Each row is a point on a landscape with many valleys, with its height.
From any point a ball takes the steepest step (drop divided by distance) to one of its 2 nearest points. It stops when none of these is lower. Distance is the straight distance between rows; heights are no part of it.
Z947:   6   1  -9 -17   8   6   7  -6   6   8  -2   5   8  -1   4 -12  -1   5  17  20  -3  -7   5   1  13  height 51.9
Z445:  -6  -5   4  14  -3   7  -6   5  -6 -13  -6 -11 -14   0  -5   3   0   4  -9 -10   2   5  -5  10  -8  height 34.6
Z329:  -3   4  -7  13  -1  14 -12  -4   0 -15  12  -6  -5   0 -12  -7  16  -3   9   8 -15  -4  -6  -2  -7  height 14.1
Z978:  15   3   2  -4   1  -3  17  -8 -11  -2 -10  19   3  -2   9  -6  -4   1  11  -1   0   0   2 -11   9  height 24.4
Z332:  14   2   4  22   5   0 -19  -1  11  -9   7 -19  -4  -2  -1 -10  10   9   2   9   0  17   7   4 -22  height 22.8
Z502:  -9  -5   1  12   3  -3   2  13 -15  -1  -9  -3  -5  -9  -6  10   0   2 -12 -24   0  11   5   3 -10  height 30.0
Z254:   1   7  11   3  -3 -11  -7   4  14 -10  -4  -1  -5   8   1  -9 -15   7   9 -17   9   9 -11  11 -11  height 23.6
Z183:   4   3   3  -4   2  -7  13   4  11  -3 -24   8  -9   6 -16  19 -11 -19 -13 -20  -9   7  -5   7   2  height 43.8
Z987:   6  -6   4   2   3  -3  18  -6 -28   3  -5   9   1  -5   6  -7   1   0   6   4   5  10  12 -14  14  height 19.3
Z570:   0  -2   2  13   7   8 -22   3   3   2  17 -21  -6  -9 -10  -8  11  13   2   7  -5  11   3   2 -14  height 16.8
Z602:  10  -3  11   5  -6 -11   7  -6   2  -3 -12   8   2  -5   8   3 -10  -3 -12 -11   3   2  -4   3  -7  height 17.0
Z374:  -9  -3 -16  10  21  -2   9   8 -15   2  -6  -3  -1  -8  -4  -2   6  -3  17   2  -9   2   4   3  15  height 10.7
Z613:   7  13   3   4   8  -9  -5   0  -3   1   3   0   5  -6 -15   5   0   2  13 -15  -9  13   1   0  -9  height 45.0
Z984: -15   7   3  -3 -11   0   9   8  -7 -11   4  15  -4  15   9   8  -7   4   8  -5  18  -5 -13  -2  -3  height 38.1
Z58:  -7   2   7  13 -10   0  -2   2  -4 -11   5  -4 -10   8   4   9   1  12  -3   0  10   0 -12  14 -13  height 37.8
Z692:   6   5 -13  -7  12 -13  21   8  -1   7   6  12   7   6  16  -7 -11   8  12  26  14  -9  -2  -6   7  height 48.8
Z684:  -2  -8   7  -6 -18   4  -4 -15  21 -13  -4   3   1   5  -7  -1  10  -5 -10 -13  -3   5  -2   9 -14  height 27.3
Z319: -16   3  -3   1   1   0   1  -2 -21  -3  11  -8   7   6  -2  -5   8   1  14   1  11   6  10  -1   7  height 16.4
Z857:  -7  -5  -4 -13 -17  12  -2 -12   1   6  16   4  11   4   0  -2  20   2 -12  20  -4 -10   7   1  -6  height 37.9
Z745:  -9   4  -9   0   9  -5  18  11  -2   6 -25   9  -4   2   1  17  -1  -7 -12 -28  -6  -4   4   0  12  height 55.4
Z218:  -7  -9   7 -19 -20  16   1  -9  -3 -12  -4  11  -3  10  -2  -6   0  -8  10   2   2  -2  -3  -5   8  height 11.6
Z951: -13  -3 -20  16  16  -4   5  21 -26  -4 -12  -5   2  -2   4   9   6 -14  10  -8 -11   0   6  -1  11  height 17.5
Z774:   9   4   7  20  -3  -3  -9   3  14 -15  -1  -2  -3   1   4  -4   3   2   4   1   2  17  -1   1 -26  height 24.6
Z735:   5  -4   4  -3 -19  13  -8 -16   9 -12   2   1   0   3  -8 -10  11  -2 -10  -2  -8  -1   3   2  -9  height 31.1
Z317:   4  10  -5  -8   7 -15  20   4   3  17   4  16  10   5  14  12 -10   1  -2  19  10 -15  -4  -6   8  height 46.9
Z492: -22   1   3  -4  -5  -1  18  -4 -18   2  -2   9   7  10  -6  -2  11  -2  11  -8   8   9   8  -3   9  height 22.3
Z408:   9  13  -7  -2  -2   5 -26 -11   1  -8  17 -21   6   2  -2  -2  13  -3   2   5 -11 -12   2  -1   6  height 47.5
Z985:   1  -8   0  -1   4   2   8  10   1  -2 -27   0 -15   1 -22  13  -8 -18 -16 -20 -19   9  -1  12   3  height 47.8
Z357:  17  -2   9   5 -10 -15   1  -3   1  -1   0   6   9  -1  22  -1 -12   6 -11   5  11  -2  -1   1 -13  height 25.2
Z834:  -4  -9   3  -5   3   8   2   3  -6   3 -18  -8  -9  -5 -15  15  -5 -11 -20 -15  -7   1   5   5  11  height 50.9
Z310:   8   5   2  20   2  -9  -3   6  14 -10   4   3  -2   0  12  -4   1   9  11  11   2   5 -11   5 -24  height 19.8
Z482:   1 -10   6 -18  -8   0  -1  -1  31  -2 -11  11  -1   0   2  10 -10 -10  -4 -14   6   0  -6  -2  -5  height 27.1
Z619:  -7 -12   7  -2 -12   8   6  -4  -5 -10 -12   5  -6   6 -12  -4  -6 -10   0  -4   4   8  -1   2   4  height 17.6
Z552:  -3 -13   1  -7 -16   9  -6 -18  -6   6  10  -2   9  -1   6  -9  18 -13 -16  19 -11 -18   3  -4   7  height 40.6
Z644: -17   3  -1  -4  -6  13   2  -8 -14  -7  12  -6  -8   7 -15  -1  15  -8  -4  10 -10 -13  -8   8   9  height 36.2
Z84:  17  -4   1   7 -12  -8  -3  -2 -11  -4   8   1   6   0  21   6  -5   4  -5  20  13  -3   1  -2 -10  height 30.5
Z318:  -1   1  15  -2   4 -18  -1  11  12  -2  -5   4  -9   1  -5  -1 -23  -1  -8 -32   3  11 -15   8  -8  height 30.7
Z520:   0   1   5   7   9 -18   7  10  -4  15  11   5   7  -6  11   4 -15   7  -4   5  17  -1  -5  -7  -4  height 45.2
Z535:  13   9  -9  -8 -12  12 -30  -6   9  -5  20 -16   4  10   4 -10  10   3  -1  20  -7 -15   4  -2   0  height 49.7
Z943:  -8  -7   4  -5 -12   3  14 -10  12  -6 -10  12  -2   6 -12   0   5  -3  -1  -8  -1   2  -5   9  -5  height 22.7
Z690:  -6   0  -6  10  -7  18 -25  -2   9  -5  15  -6  -5  -2 -17 -24  19  -9  -2   7 -15  -5  -6 -16  -9  height 19.4
Z322: -9  1  6 -3  0 -6  8  2 -2 12  3  6  7 -2 -1 14 -4  5 -3 -1 14 -1 -1 -2 -3  height 42.8
Z769:  -9  -6   4 -10  -9   3   3  -9   0  16   9   3  13   0  -2  12  11   0  -9  10   6  -3   8  -2  -1  height 40.5
Z819:  -7  -2  -2   5  19   0   4  11  17   4 -14  -5  -2 -11 -16   3  -2  -8  -4  -7  -6  14   8   4  -9  height 11.0
Z523:  -8  -5  -6   9  18   5  -3  10  -2  -2  -7 -11  -6 -11 -10  -5  -1  -1   9  -2  -9   5   2   8   2  height 4.5
Z760:   0 -15 -11   1   7   2   9  -5  -5   9   5  -5  10  -4   4 -11  11   1   2  33   5  -1  15  -3   7  height 29.0
Z960: -14  -8  -5   5  -9  11  -3  -8  -6  -2  20 -10  -4   6 -11 -16  18  -9  -9  30  -7 -13  -9   6   3  height 33.6
Z681: -12   8  -4   1  17 -12  10  16  10   7 -12   2   0  -3  -1   9 -10   2  -9 -28   1   0  -1   5   1  height 52.5
Z808:   0  -1   0  -2   5   5  26  -8 -12  12 -16   1  -3  10  -5   2   3 -11  -3  15   7   6  16 -10  26  height 52.1
Z47:  -6  -6  -6  13  14   9 -15   6 -10  -1   8 -22  -7 -10 -11 -14   5   8  10   2  -3   8   6   2   3  height 10.8
Z553:   9 -10 -10   1   8  -1  19  -4 -22  -2   6   1  -1  -2   7  -8   4   2   9  29  10   4   9 -12  11  height 25.5
Z678:  -3   4   1  -8   7   0  27  -6  -3  25 -16   4  -1   7  -3   5  -1   2  -6  -2   8   7  17  -8  26  height 50.0
Z775:  10  12   8   3   0  -4 -22   3   5   0  12  -5   0  -1  -1   2  -3  14  17  -8   2  11  -4  -3 -14  height 40.7
Z226:  -5   6  12   7  10 -24   8  16   5  14  10  12   3  -3   3   1 -24   0  -9  -3   9  -1 -16  -7  -7  height 47.4
Z643:   4   4 -10 -10  -1   6 -10  -9 -17  -6  26 -12  -1   6  -2 -13  15   3  12  23  -7  -8   0  -3  12  height 57.6
Z230:  12  -5   3 -12  -7  18  -3 -16   3  -3  -4   5  -2  -6  -9 -10   7   0  -5  -6 -15  -3   5  -8   8  height 31.8
Z466: -14  -5 -11  12   8  -4   0  22 -14   0 -17  -3   3  -3  -5  11   0 -13  -1 -19  -8   8  10   0  -2  height 24.3
Z447:  -2   4   1  -6  -1  -9  19   0   9  20  -3  17  11   3   9  16  -6  -1 -12   7  13  -8   1 -10   1  height 45.1
Z600:   3  -3   5  13   1   3 -13  -2   2 -12  -6 -20  -8  -6  -7   1   5  -6 -18  -9 -11   2   1  16  -5  height 37.7
Z149:   4   4   1 -12  -9   6  12  -7  -4 -13  -9  19   3   9   6  -7  -5  -2  12  -4   9   1   4 -11   6  height 18.4
Z660:  12   8   6  -6   5  -4  10 -13  -1  13  -2  10   3  -6 -18   4   1   6   4  -6 -11   7   1   3   0  height 49.0
Z221:  -5  -2   9  -5   7 -19   7  16  12   5 -15   5 -10   3 -15   9 -21 -15 -13 -33  -5  14 -12  11  -5  height 36.9
Z330:  10  -5  13   4  -1  -5 -11   5   6  -5  -6  -1  -6 -13  16   5 -13   3  -6 -14   0  -1 -11   2 -11  height 6.6
Z752: -10   6   6   0  15 -18  14  13  15  21  -3  13   2  -6   3  13 -15  -1  -9 -14  -1  -6 -14  -3   2  height 49.9
Z529:  -8  10  -3  16   3 -15   1   5 -15  -7   7  -4   5   8  -3  -5   0   3  17  -8  11  13   4   4  -3  height 7.8
Z938:   8   5 -14  -7  -7  10 -17  -2 -11  -8  30 -11  -8  15   3 -20  17  16  16  29  -7  -8  -3   1   4  height 56.3
Z385:   9   6  -8  -7  14  -3   8   4   3   2   1   2   4  -2  11 -10 -13  15  15  14  11  -5  -3   2   4  height 50.4
Z121:   1   4   2 -10   0  -6  30  -5  12  29 -14  14   4  11   3   6  -7   4  -9  10  10   0   7  -6  17  height 47.6
Z391:   5  -5  -3  -6 -14   8  -8   1  -2   1  13   1   4   3   8   1   5  11  -3  24   4  -4   2   2 -12  height 34.9
Z409:  -2  -8   4 -12   5   6   2  -1  12   9 -14   1  -2  -8   7  10 -12  -5  -4  -1   0 -11  -4   1  13  height 20.6
Z433:   9   5  -5   8   3   2   0   0   8  -9   4   6  -3  -6  11   2   5  12   9   9  -9  -8 -12   7 -14  height 14.3
Z380:  -2   6  -6  11  -1   8 -10  -1   2 -15   9  -2  -8  -2   6   1  15   7  17   6 -12  -9 -13   5  -5  height 8.4
Z766:  -1  -5  -2  -3  -3  17 -15  -8  -8  -1   2  -3  -2 -10 -13 -13  10 -12  -3  -7 -21  -6   2 -16  11  height 27.6
Z141:   3  -9   3 -20  -7   7   1  -1  21   8  -7  11   4  -4   6   7  -9   1  -4   6   4  -7  -2  -1  -2  height 23.8
Z296:  -5  17   3  12   5 -18   2   9   1  -7   3   2   1  10  -1 -10 -12   8  11 -16  12   9  -7   7  -9  height 17.2
Z459:  15   5  10 -10  -1  -2   1  -1   8   2  -2   4   2   3 -10  -3 -20   6  -2   0  16  13   4  -2  -7  height 40.4
Z782:  -3  -3   2  -4  -5  19 -30  -3   8  -1   8 -10  -5  -9 -15 -17   8  -7   0 -10 -18  -3  -3 -12  -1  height 23.7
Z949:  -2  -6  -4  18   4  -2 -13   8 -10  -6   4  -4   2 -17  13   7   5  -3  12  -1  -3   0  -3 -10  -5  height 63.8
Z44:   4   3  -5   4  10  -4  -9   0 -15  -1   5  -6   4 -13  11   9   4   2  11  -7  -6  -6   0  -4   8  height 62.2
Z638:  10   4   0  12   4  -8 -11  -5   0  -6  -3 -19   4  -9   6  12  -1 -10 -10   0  -4  -4   4  12  -2  height 41.3
Z655:  12   9 -12  -9 -14   6 -24   4  -3  -1  25  -9  -1  23  11 -10  11  24  17  25   1  -2   5   8  -3  height 54.2
Z126:  -4  -2   4 -10   3   2   7  -4  -8  17 -11  -4   3  -2  -7  16  -2  -6 -11 -10   2   2  13  -5  19  height 52.8
Z590:  -7 -16  -8   5   1  11   2  -6  -3   5  14 -11  -2  -5  -5 -13  14   1 -12  35  -2  -7   2   4   1  height 31.5
Z885: -14   3  -9   0   9   1  17   4  -6   8 -18   7   5  -3  12  10   9  -4   0 -17  -4  -6   9  -5  16  height 57.5
Z287:   8   8   6  -6 -11   3 -12  -4   8  -4   8  -3   6   8  -8   3  -3   6   3   0  10   9   6   0 -12  height 36.5
Z618:   6   4  -5   7   1   0 -17 -11   3  -5   4 -23  10  -5   8   0   9  -9  -9   1  -7 -11  10   5   5  height 44.4
Z610:   1   0  -4  -5   9   4   1  -9 -18   4   4  -3   5 -11  12  -3  13   3  11   0 -11  -9   7  -3  17  height 60.7
Z167:   3  -6  10 -13 -14  -3  -1   5  20  -2  -2  12  -5   5   4   9 -18   0 -10 -15  19   3 -10  -6 -15  height 30.9
Z489:  13   7   7 -11   1 -12  -2   5  14   3   0   6   7   4   8 -12 -28   7   0  -7  19   4   2  -5  -3  height 43.7
Z170:  20  14  -9 -11  -6   5 -26   0  10  -5  17  -9   4  12  10   0   3  14  13  19  -3  -8   1   7  -5  height 52.0
Z642:   4 -17  10  -6   3   2  -7   0  13   0 -18  -4  -7 -16   3   2 -10  -6  -8 -17  -9   0  -6   6   2  height 15.5
Z92: -11  -4  -6   1   5  10  13  -8 -12   2 -12   0  -2  -6   3  -2  17  -3  -6  -8 -11  -8   8   1  16  height 59.0
Z78:  -9   5   6  -2 -11  -7   7  12   6  -6   1  21  -4   9  10   8 -18  -1  -4 -14  17  -7 -18 -12  -5  height 35.1

Call two points neighbours if one is among the 2 nearest of the other. Go from one point of each pair to the other, from neighbour to neighbour, staying as low as possible. Name the highest point that can't be avoided.
Z380 and Z857 -> Z984
Z218 and Z523 -> Z230
Z523 and Z380 -> Z774

For each start below, name the point where the ball stops.
Z230 -> Z380
Z167 -> Z330
Z655 -> Z445
Z643 -> Z445
Z552 -> Z987
Z985 -> Z529
